A landscape with many peaks, sampled at points; each row gives a point and its height.
From any point a climber takes the steepest step (rise divided by distance) to one of its 2 nearest points. It stops when none of these is higher. Distance is the straight distance between rows; heights are no part of it.
Q16 (h 10): [119 121 172 154  99 110 166 132  65 119 151  75 110 161 133 169 111 103
 139 127  94 122 119 176 129  96 134 114 111 115 136 146 115 103  89 150
 171 121 154 102 104 141 167 210 142 178 156 119 169 116 112  87 143 127
 138]
Q836 (h 468): [131 112 152  90 163 119 110 158 170 139 148 132 125 138 122  83 111  98
 143  80 137 150 120 126 104 155 122  97 137 131 138 111 117 163 119 155
 121 132 145 145 102 133 175  67  95 108 150 148 136 100 104 140  96 113
 144]
Q535 (h 313): [133 111 172 139 136 114 164 118 107 156 113 106  96 101 130 121 130 139
 134 136 194 109 138 119 175 114 162 179 128 121 145 157  87  59 152 134
 136 148 107  88 142 165 106 191  98 130 103  74 146 112 162 131  81 133
 125]
Q245 (h 595): [ 98 135 102 134 105 132 155  89 124 140 105 170 112  72 114 127 119 213
  90  87 163  99 157  52 170 145 158 177 141 137 155  97 159 140 119  83
 104 156 108 127 126 131  75  96 122  73  81 145 112 160 139 126  90 140
 139]
Q884 (h 50): [167  74 139 173 109 117 137 108 110  80 116 114 106  76 147 123 105 135
 115 111 121  93 132  92 143 146  71 182 111 132 140 145 133 128  85 106
 174 131 125 111  90 142 156 197 139 162 129  82 133 123 196 127 107 109
 142]
Q190 (h 283): [117 170  75 159 138 143 112 120 124 153 133 166 157 164 106 137 137 145
 119 152 143 130 130 146 122 137 122  92 141 144 106 120 162 114 129 113
 118  81 109 167 143 110 114  33 160 118 120 178  97 191 107 101 175 150
  82]
Q123 (h 242): [132 147 124 118 125 134 162 142  94 122 137 134 102 141 144 149  95 141
 141 134 149 113 162 116 146  89 167 120 149 125 104  89 102 116 134 113
 150 163  97  94 135 122 144 148  78 104 122 120 183 112 159 149  87 128
 166]
Q755 (h 528): [128  95 128 153 146 146  69 152 139  86 124 118 144 179 101  97 192  88
 189 125  67 139 107 139  95 145 112 122 131 165 126 147 173 139 120 105
 126  76 122 173 123 111 148  79 203 140 120 147 107 162  92 112 164 154
  76]
Q2 (h 441): [159 107 114 146 153 131 135 114 121  83 112 129 121 148 126 119 113 121
 163 119 134 115 162 126 115 115  95 128 135 134  91  83 142 142 134  99
 128 116 105 123 128 138 136 114 113 112 123 147 141 111 120 158  95 151
 112]
Q234 (h 460): [ 63 134  97 132 128 150 125  88 108 134 113 126 114 165  94 159 111 138
 119 135 153 118 172 105 173 115 176 132 142 139  87  96 146 119 141  94
  61 129 105 112 140 130  83  89 160  98 106 180 134 131  60 119 143 173
 126]
Q418 (h 347): [162 151  80 152 117 124 162 108 117 103 129 153 153 158 144 156 106 133
 122 157 125 132 129 180 117 100  80  85 115 113  80 104 167 142 131 131
 158 111 127 145 134 105 114 117 117 135 145 146 148 127 119 134 157 127
 100]
Q584 (h 387): [144 165 148 161 137 129 147 119 123 172 129 123 157 124 129 154 161 151
 100 158 160 139 115 166 122 124 146 139 104  96 147 176  95  72 156 132
 125  99 124 133 167 133  89 151 127 131 115 120  86 161 151 103 149 120
  92]
Q701 (h 261): [125 121 119 113 134 122 152 100 160 155  87 157 122  68 144 105 124 168
 115 132 168 135 135 108 161 156 115 175 121 130 158 142 116 126 163 128
 113 152 119 116 161 146  59 134 100 105 107  90  95 112 144 167  96 102
 112]
Q825 (h 195): [167 107 191 118 172 119 118 203 122 117 175  93 105 174 126 128 103  60
 170 127 163 129 129 118 150 123 126 108 136 117  99 126  92  89  92 148
 125 140 139  99 108 167 181 167 109 148 117 110 179  79 148 121 100 127
 178]
Q74 (h 18): [134 115 158 175  84 111 180  85  44 106 140  83 105 133 128 147 105 133
 123 122  98  96 139 173 129  74 129 121 117 103 126 116 141 110 101 139
 179 106 133 103 107 133 159 179 134 156 150 140 182 133 117 105 110 149
 106]
Q372 (h 84): [159 103 134 170 121 143 135  82 107  72 112 122 105 106 134 155 116 148
 111 142 173 118 152  89 147 129 118 178 136 128 117 107 144  97 115  75
 137 134  84  97 142 137 114 202 155 131  86 107 129 146 165 122 109 126
 121]
Q531 (h 232): [164 138 111  88 166 150 112 163 190 131 127 169 122 136 136 132  99 125
 120 145 210 171 123 123 138 149 106 113 141 129  93 101 129 122 144 133
  90 140 119 127 173 138  80 105 124 106 101 119 114 114 138 170 140 124
 126]
Q204 (h 288): [170 105 112 163 131 135 113 124 142  79 137 156 126 129 132 124 128 138
 129 126 120 132 108 121  92 163  75 124 110 136 125 142 175 160  92 120
 141  91 127 155  88 120 155 115 165 126 137 152 101 162 134 108 143 111
  97]
Q562 (h 446): [132 180 137  89 132 127 157 176 136 189 160 149 141 111 149 144 109 125
  93 144 152 137 111 167 112 111 147  96 139 109 123 150  71 112 144 171
 152 157 143 131 140 125 132 129  56 131 146  99 136 112 177 140 128  89
 159]
Q730 (h 489): [139 140 127 149 139 150  75 162 146 106 136 123 153 193  97 136 180  92
 166 146 112 161 117 154 108 134 137 114 132 141 101 147 165 106 116 104
 119  78 107 156 145 112 138 121 199 138  89 161  96 156 104  75 181 148
  99]
Q955 (h 481): [118 108 122 156 176 128  89 135 143 158 142 145 143 137 110  78 157 118
 149  84 114 126 122 104  93 164 114 120 140 144 149 116 153 145 134 124
 116  83 124 175 104 122 159   4 144 111 135 173  88 170  95 120 107 143
  78]
Q291 (h 38): [141 103 115 155 109 111 140 110 106 100 109 100 122  75 151 112 131 135
 144 143  80  96 133 130 132 111  91 166 128 150 148 128 120 141 121 111
 167 127 135 120 122 135 151 161 110 139 154  87 130 118 186 147 122 132
 125]
Q559 (h 356): [163 123 115 171 145 114 151  93 146 148 103 177 140  98 133 134 121 166
 101 153 163 130 116 148 131 180  64 143 100 124 147 152 152 136 147 145
 122 110 140 153 139 149  69 106 119 130 128 118  71 149 112 132 134 102
  71]
Q864 (h 302): [122 142  63 158 129 130 122 100 111 135 120 159 160 132 135 119 145 141
 115 148  86 119 116 154 115 133  78  91 131 155 122 123 178 156 136 118
 150  86 122 177 112 107 121  47 155 139 160 163  92 182 116 123 175 144
  70]
Q655 (h 377): [201 164 104 123 140 117 170 145 117 118 152 134 153 171 137 155 121 108
 146 153 141 108 123 199 120  80  89  78 118  82  75 129 136 116 142 162
 156 127 142 137 143 124 132 130  70 149 148 121 149  88 153 142 153 133
 121]
Q486 (h 610): [103 152  82  88 113 147 102 149 175 143 150 183 119 105 138 137  84 148
  76 137 146 162 133 107 128 165 128  91 127 143 125 124 145 166 107 145
 109 144 137 157 113 106 116  59 131 108 145 147 121 147 124 154 161 105
 169]
Q474 (h 200): [108 153 138 115  88 137 141 123 123 172 144 145 144  83 126 157 137 166
  39 140 138 151 118 111 142 144 178 153 100 129 176 193 104 126 123 145
 134 154 141 126 113 135  94 174 140 122 131 110  98 145 137 123 143  86
 152]
Q750 (h 419): [ 83 149 130 102 106 133 131 145 114 148 160 127 124 139 127 118 111 140
 137  97  74 130 150 120 111 117 186  90 148 142 127  83 115 165 115 123
 129 152 150 124  98 105 178  88 105 119 136 169 160 123 103 115  98 115
 171]
Q285 (h 435): [118 103 145  94 152 127 113 144 148  94 120 130 115 175 118 102  89  91
 172  96 117 134 135 131 119 131 110  88 128 134  87  93 137 174 127 136
 105 144 137 136  95 137 147  87 105 120 143 159 163  82  62 163  96 120
 145]
Q545 (h 458): [120 129 203 152 129  99 140 131 111 178 162 100 118  92 109 112 132 158
 108  73 125 107 112 121 122 148 159 162 116 116 206 165 100 106 108 158
 144 109 143 107  95 148 173 136  99 125 141 131 112 146 140 103  74 112
 143]
Q804 (h 28): [105 100 143 158  97 108 164  79  81 105  96  70 123 103 133 124 124 120
 132 119  82 103 130 157 141  95 118 163 116 134 140 124 128 123 131 128
 162 118 133 103 128 138 124 171 133 146 154 112 156 119 124 127 121 147
 107]
Q906 (h 407): [155 183 127 101 137 116 152 157 128 155 170 134 159 152 144 134 125 112
 134 138 112 118 115 197  96  91 130  70 129 103 102 139 103 124 138 171
 159 118 151 145 129 116 157  99  69 151 162 139 143 110 141 130 151 110
 134]
Q802 (h 408): [132 112 122 169 156 120 138  87 145 126 115 138 133 171  87 137 114 135
 107 125 195 142 129 140 136 158  88 122  93 119 105 141 164  99 146 143
  92  88 117 145 140 148  83  91 156 105 109 159 105 136  60 108 157 145
  79]
Q915 (h 391): [ 71 103 122  97 101 136 125 103 108 119 120 103 110 157 111 130 110 125
 150 104  70 133 155 117 135 120 160 110 124 151 127  92 136 165 115 122
 111 156 139 110  96 111 140 123 146 126 134 163 157 114  72 124 111 124
 166]
Q708 (h 345): [158  93 142 158 146 137  82 159 140  74 152  96 116 110 139  99 141 111
 174 111  86 116 125 102  93 149 106 153 139 151 136 121 130 144  90  99
 146  92 115 128 104 127 202 132 151 133 121 127 116 142 181 116 114 139
 133]
Q266 (h 524): [ 86 128 151 134 140 124  89 142 123 185 145 114 148 131 118  84 168 105
 157  78  73 138 116 127  92 133 168 109 138 139 171 125 124 146 130 135
 132 110 140 161 109 102 176  42 158 139 131 171 102 171  83 108 120 148
 122]
Q511 (h 429): [153 176  95 109 147 155  85 178 178 142 145 152 155 121 163 130 155 122
 125 170 156 149 108 132 108 147 126 107 141 125 108 133 128 115 134 117
 126 120 121 151 167 115 122 127 130 127 102 109  93 150 184 138 177 122
 120]
Q270 (h 427): [112 123 125 121 117 116 147 101 111 121  83  88 136 157 119 152 151 104
 138 164 113 135 113 184 139  97 140 144 110 110 113 150 101  97 175 144
 121 142 132 114 170 124  82 191 134 156 140  98 150 108  98 141 172 148
 114]
Q164 (h 271): [111 155 124 125  78 143 155 126  74 100 151 126 108 131 136 178 103 152
 105 136 129 118 163  94 140  86 171 132 146 122 111  92 125 119 102 107
 170 169 117  90 110  98 152 186 115 119 127 123 186 140 169 121 104 122
 176]
Q812 (h 461): [111 176  95 101 112 133 140 152 131 169 161 161 148 116 146 120 110 150
 112 115  88 130 136 143  90 116 144  58 152 137 127  95 127 174 109 139
 149 127 137 154 106  81 159  57  87 116 159 163 137 139 138 136 119 109
 165]
Q974 (h 127): [ 90 126  87 109  78 127 158  92 131 119  85 153 124  77 129 108 111 181
 112  94 105 113 144  80 156 131 119 153 131 142 152  94 151 176 122 106
 136 167 124 131 110 111  99 129 109  92 145 124 153 117 125 164  94 125
 153]
Q903 (h 397): [116  97 187 147 136  94 148 155  87 141 155  75 105  97 127 100 121 126
 157  89 105  94 127 130 142 125 145 160 140 135 161 145  82 111 114 153
 154 113 145 100 104 151 177 140  95 139 138 108 143 121 165 120  73 137
 154]
Q579 (h 518): [130 115 180 141 156 127  78 159 152 149 143  95 132  92 124 114 181  91
 145 121 114 150  91 124 125 159 137 168 128 133 176 190  96 105 134 140
 122 103 141 137 144 144 153 158 161 147 121 103  76 137 153 115 153 131
 117]
Q942 (h 269): [166 121 108 171 122 141 116 103 156  86 125 158 128 133 134 151 136 140
  98 165 148 150 104 133 113 166  78 129 103 118 115 153 173 126 109 114
 117  98 112 151 122 135 105 154 187 131 104 141  89 153 135 103 181 112
  90]
Q458 (h 537): [100  97 157  88 172 130  63 165 183 127 103  89 126 130 126  69 174  62
 189 113 107 132 113 123 116 145 130 142 157 148 120 124 116 140 161 128
  93 134 139 138 164 128 141 100 139 142 116 109 120 104 119 155 130 147
 105]
Q225 (h 329): [ 73 143 132  62 100 127 108 167 124 136 148  90 109 118 148 114 139 113
 148 126  68 131 143  86 134 103 204 135 156 148 150 119  78 157 139 122
 112 195 145  93 128 112 151 166 116 140 120  93 157 102 145 130 114 119
 199]
Q586 (h 354): [160 101 127 140 104 147 142 112 108  41 128 142  99 151 129 172  89 122
 120 141 137 132 148 114 129 108  94 107 118 111  82  96 164 126  91 102
 150 139 106 109  99 117 143 195 131 122 133 138 186 111 113 135 125 113
 143]
Q921 (h 432): [ 84  84 154 124 111 137 107 110 110  95 118  80 101 128 108 123 114 125
 161  99  73 120 151 107 137 121 163 165 127 141 135 103 122 128 125 100
 112 138 116  91 113 132 141 160 149 120 118 139 154 128  85 114  92 155
 152]
Q815 (h 414): [ 63 140  71 112  68 120 123 101 105 170  84 137 154  83 138  98 176 148
 135 121  25 111 134 110 132 115 156 131 149 163 177 115 138 190 137 116
 135 131 141 156 112  94 126  78 147 126 160 130 112 153 118 131 141 161
 130]
Q625 (h 504): [124 121  99  94 154 155  88 167 172 114 134 164 121 121 140  67 104 115
 143  99 134 141 135  90  97 167 115  93 154 156 112  81 145 190  98 116
 117 134 132 166 104 109 155  49 110 103 140 150 118 119 124 170  98 106
 144]
Q368 (h 357): [170 125 146 119 109 136 161 132 103  79 147 134 110 194 132 186 113  97
 120 172 174 142 128 137 144  93 115 113 115  98  82 125 132  70 101 132
 145 148 115 100 128 134 126 209 134 140 115 122 180 103 117 116 153 124
 144]
Q57 (h 546): [123 125  85 105 132 150  97 153 176 101 148 182 123 143 129 110  90 123
 116 125 141 157 132 117 105 167 100  84 132 148 102 112 168 179  81 139
 107 113 142 162  82 111 139  62 138 108 136 170 129 125  91 143 150 108
 157]
Q592 (h 464): [125 139 136 114 140 117 108 145 132 125 121  87 166 186  99 130 163  81
 172 140  94 133 113 186 110 114 134 123 126 110  92 149 119 115 156 153
 124 113 138 136 162 129 117 141 144 168 121 118 141 119  93 117 180 151
 115]
Q11 (h 162): [145 120 130 165  78 128 139  88 117 113 114 160 130  77 133 146 112 176
  56 114 110 131 110 109 128 166  99 147  90 126 166 165 155 147  89 140
 159 129 148 139  89 131 128 175 152 131 152 126 110 154 125 116 144  87
 130]
Q227 (h 455): [109 153 164  76 159 124  85 181 172 183 132 103 156 118 139  99 173  81
 142 128 123 139  92 149 116 148 174 130 145 118 146 161  67 121 163 158
 110 143 154 146 173 131 129 122 115 155 126  93 101 108 149 141 160 128
 140]
Q336 (h 153): [175 138 146 182 161 117 155 119  85 118 153 109 119 152 124 147 126 137
 157 132 168 102 155 152 123  95 132 127 129 104 102 104 124  72 123 101
 145  90 103 106 142 140 147 142 121 123 106 139 140 137 160  96 105 156
 102]
Q773 (h 418): [109 115 174 100 121 131  96 165 119 120 151  82 112 131 118 145 144  83
 132 146 112 143 109 108 143 128 164 153 132 129 147 176  89 112 114 125
 105 156 132  94 125 142 147 222 163 156  99  96 137 121 141 102 145 118
 174]
Q351 (h 462): [137 124 149 110 127 137  73 175 156 121 145 118 119  92 141 130 159 100
 114 147 122 152  95  94 124 154 129 160 120 143 157 180  98 120 113 123
 113 140 127 121 117 141 152 209 160 152 119  79 103 129 176 118 152 118
 153]
Q89 (h 459): [ 48 105 117  92 114 101 105 113 123 161  84 105 135 106 122  85 172 112
 162  98  50 110 119 130 138 126 148 146 143 161 173 122 115 164 169 141
 114 144 142 148 128 115 110  76 133 122 144 120 110 126  85 142 120 156
 122]
Q848 (h 314): [166 108 128 133 119 146 101 156 152  49 153 132 114 134 138 128 120 100
 145 135  92 142 117 117  93 139  84 117 124 138 111 132 151 162  68 115
 144 106 126 134  72 127 188 164 148 143 142 131 143 114 152 115 142 109
 147]
Q323 (h 335): [184  86 125 129 141 109 151 126 134  81 101 125 124 123 148 131 117  86
 137 172 154 121 111 149 142 125  44 137 101 112 108 155 129 121 124 144
 135 148 135 118 128 165 118 203 113 162 147  62 136  72 158 163 146 111
 124]
Q287 (h 415): [145 124 131 178 125 102 158  91  94 157 134 158 158  89 124 110 145 170
 111  96  81  94 121 138 106 125  74 125 114 141 161 123 157 155 130 141
 163  76 140 146 102 130 149  59 120 115 158 166 106 172 128 128  98 123
  79]
Q34 (h 349): [116 119 145  96 113 137 128 119 124 101 121 115 105 173 128 181 114 110
 114 161 162 145 134 115 153 102 158 128 124 107  98 127 116  90 137 127
  98 162 117  90 143 128 104 210 138 138 105 119 168  93  89 131 143 122
 159]
Q710 (h 215): [172 154 106  74 168 125 112 188 180 118 126 140 157 152 150 107 145  78
 155 160 144 136 108 153 112 128 106  86 156 112  67 102 117 145 155 143
 126 145 138 143 176 129 116 117  96 141 126  93 135  85 162 177 162 132
 124]
Q447 (h 208): [167 144 167  88 156 129 140 195 136 139 173 148 113 188 126 137  78  95
 138 130 192 141 124 138 131 113 137  85 137 116  98 118  99 113 122 151
 127 157 131 102 134 145 161 136  84 118 126 133 169  96 128 140  97 115
 174]
Q593 (h 243): [135 133 131  84 125 136 137 135 171 153 127 165 121 101 140 142  98 140
  76 148 192 163 111 112 151 152 124 138 117 118 129 147 117 122 141 156
  95 167 131 124 145 134  75 141 106 113 115 100 121 110 135 161 136  90
 144]
Q66 (h 363): [218 118  97 168 143 111 158 123 123  96 117 143 136 103 179 138 123 123
 140 180 153 103 125 145 128 130  38 142 103 115 108 148 150 131 117 125
 159 135 140 136 136 144 120 173 106 168 134  78 103 108 202 147 148  98
 101]
Q609 (h 525): [146 166  70 112 110 147 131 145 145 121 140 175 134 104 172 132  97 165
  99 151 129 136 131 133 108 129  96  76 129 135 105 101 146 171 120 125
 157 127 137 163 122  95 132  84  92 119 148 136 125 141 174 169 145 103
 146]
Q346 (h 382): [139 100 125 138 158 112 142 101 151 118 110 145 130 138 113 123 102 127
 124 114 158 132 117 163 126 153  62 113  92 127 123 133 151 144 144 163
 109 120 143 143 124 150  91  94 118 113 150 144 112 106  79 147 129 123
  87]
Q764 (h 618): [ 99 166 149 124 137 127 146 133 130 208 155 144 126 119 111 126 120 182
  93  83 157 134 128 122 121 129 190 118 142 122 163 129 103 118 142 141
 116 116 122 125 139 111 128  54  90  95 120 165 118 138 118 105  89 125
 139]
Q526 (h 577): [149 101 165 105 176 136  64 169 197 121 117 102 127 133 119 101 167  71
 168 127 140 143  96 131 103 166 109 155 144 118 126 162 119 113 132 136
  99 112 135 131 152 143 136 146 159 148 114 110  99 104 131 128 152 137
 107]
Q478 (h 355): [165 146 130 157 122 128 182  97 114 140 115 135 138 122 137 168 127 156
  88 173 196 130 139 158 138 117 114 142 103  95 121 154 118  67 147 138
 144 133 112 109 167 148  80 180 117 151 109  93 122 136 165 124 142 103
 103]
Q276 (h 547): [110 156 122 119 138 131 134 125 132 167 141 134 129 150 109 132 113 148
 105 129 169 145 144 138 134 127 155 119 136 118 114 123 112 102 155 134
 103 114 118 125 145 114 110  93 127  93 113 152 126 137 103 113 121 134
 122]
Q959 (h 538): [ 51 153 123 133  77 128 120 107  70 161 127  90 131 137 126 154 161 131
 129 126  37 131 112 145 142  94 200 118 121 142 165 147 126 163 135 120
 125 134 154 120 129 110 122 145 178 156 144 151 131 152  69  87 154 158
 144]
Q248 (h 348): [162  93 189 158 157 100 165 139  96 141 128  92  88 115 128 115 111 119
 143 109 173  90 139 135 171 117 121 149 116 122 131 156  96  81 123 153
 156 123 127  95 112 179 148 162  94 138 136  91 151  82 159 144  71 128
 140]
Q449 (h 501): [130 157 161 111 155 128 111 163 138 162 157  99 145 180 108 141 147  99
 147 120 143 137 125 152 110 118 181 114 140 112 112 128  90 101 145 136
 106 114 136 122 160 120 142 125 120 133 110 145 138 118 116  93 141 141
 135]
Q853 (h 180): [190 100 164 139 161 128  97 180 133  93 170  95 119 172 110 136 131  79
 173 143 161 130 124 123 131 120 105 134 132 111 108 142 111  75  85 123
 120  93 118 113 130 159 170 171 153 147 105 114 142 106 164  96 137 156
 137]
Q683 (h 385): [112  77 157 155 128 136  98 121 104  76 143  63 114 127 110 106 125 112
 183 102  55 113 148 119 106 125 123 150 136 154 128 107 129 141 103  99
 138  99 116 101 102 123 180 128 161 139 128 147 139 140 117 105 102 159
 129]
Q991 (h 285): [141 116 158 122 129 124 159 121 123 143 111 142 120  78 133 107 118 166
 109 105 178 112 136  86 159 143 134 195 133 124 168 143 102 103 138 127
 131 156 115  99 124 168 112 160  90 109 108  81 120 122 177 147  71 101
 138]
Q386 (h 168): [204 123 126 159 164 133 110 148 123  78 143 115 125 147 131 134 148  99
 179 162 148 118 145 134 124 120  94 138 137 118  94 112 127  86 118  88
 130  87 106 120 153 140 156 147 145 135  98 120 117 130 185 111 136 158
  97]
Q867 (h 434): [ 83 129  94 132 146 147  98 102 148 134 114 138 125 185  74 147 123 116
 112 148 163 139 142 124 158 140 139 126 123 129 101 133 157 111 137 114
  60 111 115 133 137 128  87  81 179 115 110 175 113 133  49  96 184 167
 102]
Q827 (h 181): [114 149 137 115  89 131 125 130 139 139 141 153 135  72 135 133 131 159
  56 109 107 149  94 117 121 172 142 134  99 132 176 183 114 159  94 154
 139 142 151 145  85 126 149 160 141 138 167 122 103 147 132 121 140  81
 158]
Q908 (h 425): [118 163 165 178 122 118 151 115  84 167 138 102 143 153 109 165 151 138
 109 127 129 134 114 174 122  99 181 127 106 104 148 169 110  68 138 138
 135  75 130 120 146 130 119 151 140 142 123 147 117 164 104  69 146 144
 101]
Q829 (h 113): [ 96 126  71 119  53 150 149  75 119  80  83 150 110 106 134 160  86 176
  79 133 126 119 158  74 153 117 125 125 126 131 120  92 166 172 106 102
 132 180 118 131 112 100  94 164 139 110 141 132 164 129 103 149 125 119
 156]
Q152 (h 222): [ 97 163 109 124  99 129 136 105 112 167 125 138 145  60 144 137 162 184
  89 137 114 120 119 102 141 123 194 170 124 128 187 168 108 131 131 118
 135 147 123 133 143 122  95 143 131 120 118 106  83 156 170 116 134 114
 131]
Q597 (h 221): [153 157 132  97 131 139 160 159 125 143 158 147 121 192 129 172  95 121
 123 154 185 141 143 148 136  93 160  82 149  97  68  97 106  98 148 137
 129 156 116 108 164 113 114 128  73 104 116 144 180 104 124 146 121 131
 166]
Q667 (h 485): [122 162 148  99 143 118 144 146 151 201 125 119 153 117 133 112 157 120
 124 126 127 126 113 174 115 122 164 124 138 115 146 157  74 111 174 167
 133 131 148 135 151 127 118 103  83 131 144 105 105 117 138 137 127 115
 118]
Q707 (h 476): [ 73 152 144 145 107 130 123 104  91 150 137  93 122 165 100 179 137 130
 111 126 114 152 119 143 141 108 190 120 107 125 141 144 127 120 132 126
 102 119 136 112 127 129 109 160 175 147 112 162 140 140  63  77 162 137
 139]
Q818 (h 353): [ 68 134 108  55 103 120 104 152 151 148 117 118 124  92 148  90 132 119
 140 110  70 130 124  95 128 128 177 130 142 147 165 118 103 182 132 136
 113 183 158 134 121 110 140 111 112 130 144 106 133  99 135 157 112 117
 177]
Q459 (h 375): [160 117 140 194 149 100 156  71 109 153 114 153 144 113 119 123 137 168
 116 120 132 110 117 142 118 146  74 142 102 130 154 130 162 123 148 134
 133  76 126 140 128 147 109  78 141 124 129 149  85 174 103 109 108 132
  56]
Q918 (h 311): [146 100 124  89 127 114 144 124 152  92  85 138 111 145 145 134 102  87
 129 148 151 135 123 137 152 118  77 114 119 117  99 120 127 130 149 147
 117 175 120 112 140 133  96 189 100 132 153  99 167  69 107 188 134 109
 140]
Q659 (h 286): [118 117  99 108  96 116 162  83 128 111  80 134 116 106 149 142 106 139
 114 154 135 119 141 122 160 112 115 147 114 125 133 124 122 135 158 137
 148 189 120 105 145 120  78 189  97 116 137  80 158  91 137 174 124 108
 142]
Q331 (h 533): [ 84 127 137 134 142 128 126 128 131 182 144 147 133 113 107  83 132 171
 135  55 122 116 150  77 125 132 164 140 151 145 173  91 123 147 135 127
 106 101 115 136 111 116 135  24 110  82 124 171 106 160 113 115  56 150
 133]
Q537 (h 398): [174 102  86 128 126 145 136 126 133  55 104 154 120 151 146 129  88 118
 148 139 129 133 145 115 111 120  60 103 119 135  81  88 168 173 113 102
 146 138 121 136 109 123 147 140 118 120 150 140 162  96 136 178 113 120
 132]
Q608 (h 378): [ 98 103 178 101 126 124 129 132 108 124 133  87  93 141 118 168 109 102
 116 137 149 137 117 111 163 108 177 152 117 123 139 158  94  92 135 147
 113 181 127  65 122 151 121 228 140 146 112 100 174  99 102 114 110 115
 172]
Q552 (h 379): [ 73 148  67  78 101 134  90 138 155 142 105 142 142  89 152  80 162 133
 131 122  64 130 132  96 112 142 162 112 164 160 161 115 141 196 124 119
 123 163 143 165 115  93 141  59 129 121 152 129 115 135 133 159 136 128
 154]
Q436 (h 580): [128 111 164 152 145 124  90 151 113 126 157  97 150 171 104 107 154  94
 172 107  56 137 106 154  85 129 135 106 132 138 146 143 140 142 111 131
 146  79 136 146 110 117 180  79 171 153 136 156 111 156  95  89 146 139
 110]
Q809 (h 244): [105 149 115 120 131 135 147 105 147 191 104 153 142  55 143  99 168 176
 119 120 135 121 125  95 141 147 155 183 141 140 188 145 117 127 166 125
 102 142 128 136 148 140  58  90 104  98 103 114  66 142 163 136 104 127
 108]
Q851 (h 266): [142 178 117 133 146 119 124 142 135 164 139 132 179 181 102 143 161 130
 138 146 147 141 107 187 118 122 132  88 125 112 108 146 140  96 149 139
 125  83 133 163 168 110 105  85 135 135 121 149  97 162 104  98 179 146
  87]
Q810 (h 491): [134  93 152 124 151 131 115 133 125  89 119  97 103 143 112 105 109 109
 178 108 135 123 154  90 142 124 127 146 147 139 106  81 111 111 135  98
  98 140 102  97 132 143 142 143 111 110 117 132 158  96 120 144  79 152
 139]
Q75 (h 394): [103 133 102 130 115 125 110  95 128 129  91 106 146 125 116 145 171 115
 122 160 115 144 108 148 144 129 144 154 113 129 138 162 130 113 159 124
 106 122 129 136 158 124  79 160 175 145 124 116 103 141 108 119 187 149
 103]
Q207 (h 535): [148 143 173 137 152 105 152 137 132 198 147 136 143 102 134 105 132 153
 109  91 142 113 117 145 109 139 129 126 123 108 163 148 103 116 140 165
 143 102 143 138 127 135 157  77  82 114 143 138 106 136 138 122  89 108
 108]
Q676 (h 386): [166 123 132 155 127 128 164 106 111  89 116 121 132 161 130 171 130 104
 123 175 180 140 132 167 134 101  97 139 114  86  89 137 130  63 126 121
 144 120 111 109 168 145  99 204 135 157 115 104 140 117 139 115 154 135
 102]
Q188 (h 143): [131 107 129 138 100 123 163  80 126 103 108 163 118  85 135 123  85 176
  81  95 137 109 130 105 137 149  83 137 102 119 136 113 166 160 104 127
 158 145 132 123  89 134 123 144 108 111 149 134 148 131 130 147  96  99
 135]
Q210 (h 395): [185 150  98 115 136 124 130 157 152 122 143 153 143  97 158 147 132 121
 110 185 153 128 107 149 118 130  86 122 128 117 106 147 110 108 130 130
 144 137 133 133 149 142 129 166 104 143 134  73 112 118 213 149 155 100
 126]
Q255 (h 304): [ 94 154 116  90  93 149 118 150 102 111 154 120 113 150 149 167 119 121
 122 160  87 139 143  90 127  97 190 100 148 138 112 100 102 152 120 113
 133 184 132  94 113 103 159 185 134 136 124 117 171 120 139 120 136 110
 195]
Q893 (h 472): [124 122 137 155 152 115 126 118 138 178 145 167 147  98 117  80 140 159
 110  67 120 113 129  99  98 161  98 116 134 136 176 112 149 166 124 143
 132  84 142 160  98 120 153  13 113 104 141 173  86 177 119 127  71 125
 105]
Q94 (h 67): [178  82 148 190 120 115 169  92  77  76 118  95  85 106 139 139  95 135
 141 134 164  84 155 110 161 104  93 159 118 113 110 119 145  89 108 103
 175 136 102  97 112 149 148 196 131 150 119 104 165 122 175 128  93 144
 127]
Q482 (h 223): [176 143 104  97 183 141 106 167 182 122 122 160 152 183 119 112 128  97
 162 132 180 143 122 149 118 145  95  84 133 113  66  86 141 136 156 129
  96 127 126 155 176 133 102  65 120 117 119 132 121  93 109 156 148 140
 105]
Q235 (h 362): [109  97 132 165 137 124 121  76 113 122 100 104 126 125 108 132 152 137
 138 119 114 122 131 136 133 128 130 169 123 140 138 128 133 105 158 111
 104 107 112 122 138 137 102 136 164 115 114 139 109 153  99 103 131 159
  84]
Q425 (h 502): [ 91  84 137  92 152 115  74 137 171 144  96 106 129 114 128  52 156  79
 169  90  71 132 107 133 106 147 112 125 139 158 155 129 128 173 149 155
 116 149 153 150 123 117 139  69 128 140 161 113 111 107  87 152 123 128
 110]
Q882 (h 493): [ 54 159 113 137  97 136 168  94 124 191 127 181 111  87 111 133  98 208
  60  94 162 104 156  95 175 129 160 139 135 121 163 130 152 145 121 138
 110 140 133 134 133 131  63  55 114  76 115 151 120 157 103 113 109 137
 153]
Q523 (h 323): [106 133  81 139 114 115 146  95 104 120 100 134 154 132 131 121 137 133
 132 141  80 123 131 164 119 107 102 100 127 149 109 100 156 158 150 126
 141 122 127 152 125 113 114  92 136 132 158 136 133 135 110 139 149 149
  98]
Q156 (h 457): [144 153 110 110 145 155  74 175 165 111 159 139 134 164 126 131 152 108
 138 154 138 166 113 126  98 148 150  98 144 135  99 133 142 123 110 113
 107 106 123 153 140 108 149 105 163 128 100 150 107 145 130 109 175 136
 127]
Q525 (h 97): [121 119  95 154  78 147 139  72  95  82  87 128 116  98 142 152 113 174
  98 132 126 109 163  87 131 114 127 160 135 121 134  93 155 130 117  77
 149 138 108 116 123 115 120 180 157 120 111 120 144 155 155 126 119 123
 120]
Q167 (h 507): [ 69 134  83 125 121 140 123  92 126 145 100 144 113 123 109 110 120 166
 130 107 137 103 173  70 169 131 178 155 158 150 132  87 154 140 134  74
  81 129 103 126 131 124  93  65 141  79  97 172 107 150  99 124  98 168
 130]

Call two points neighbours if one is among the 2 nearest of the other. Go from one point of each pair to the other, from neighbour to neighbour, staying as high as possible. Name the lowest point that can't be avoided.
Q436, Q245 -> Q893
Q676, Q959 -> Q478
Q245, Q764 -> Q882

For each start below, name the point where the climber stops.
Q386 -> Q526
Q255 -> Q526
Q235 -> Q764
Q942 -> Q245
Q918 -> Q436
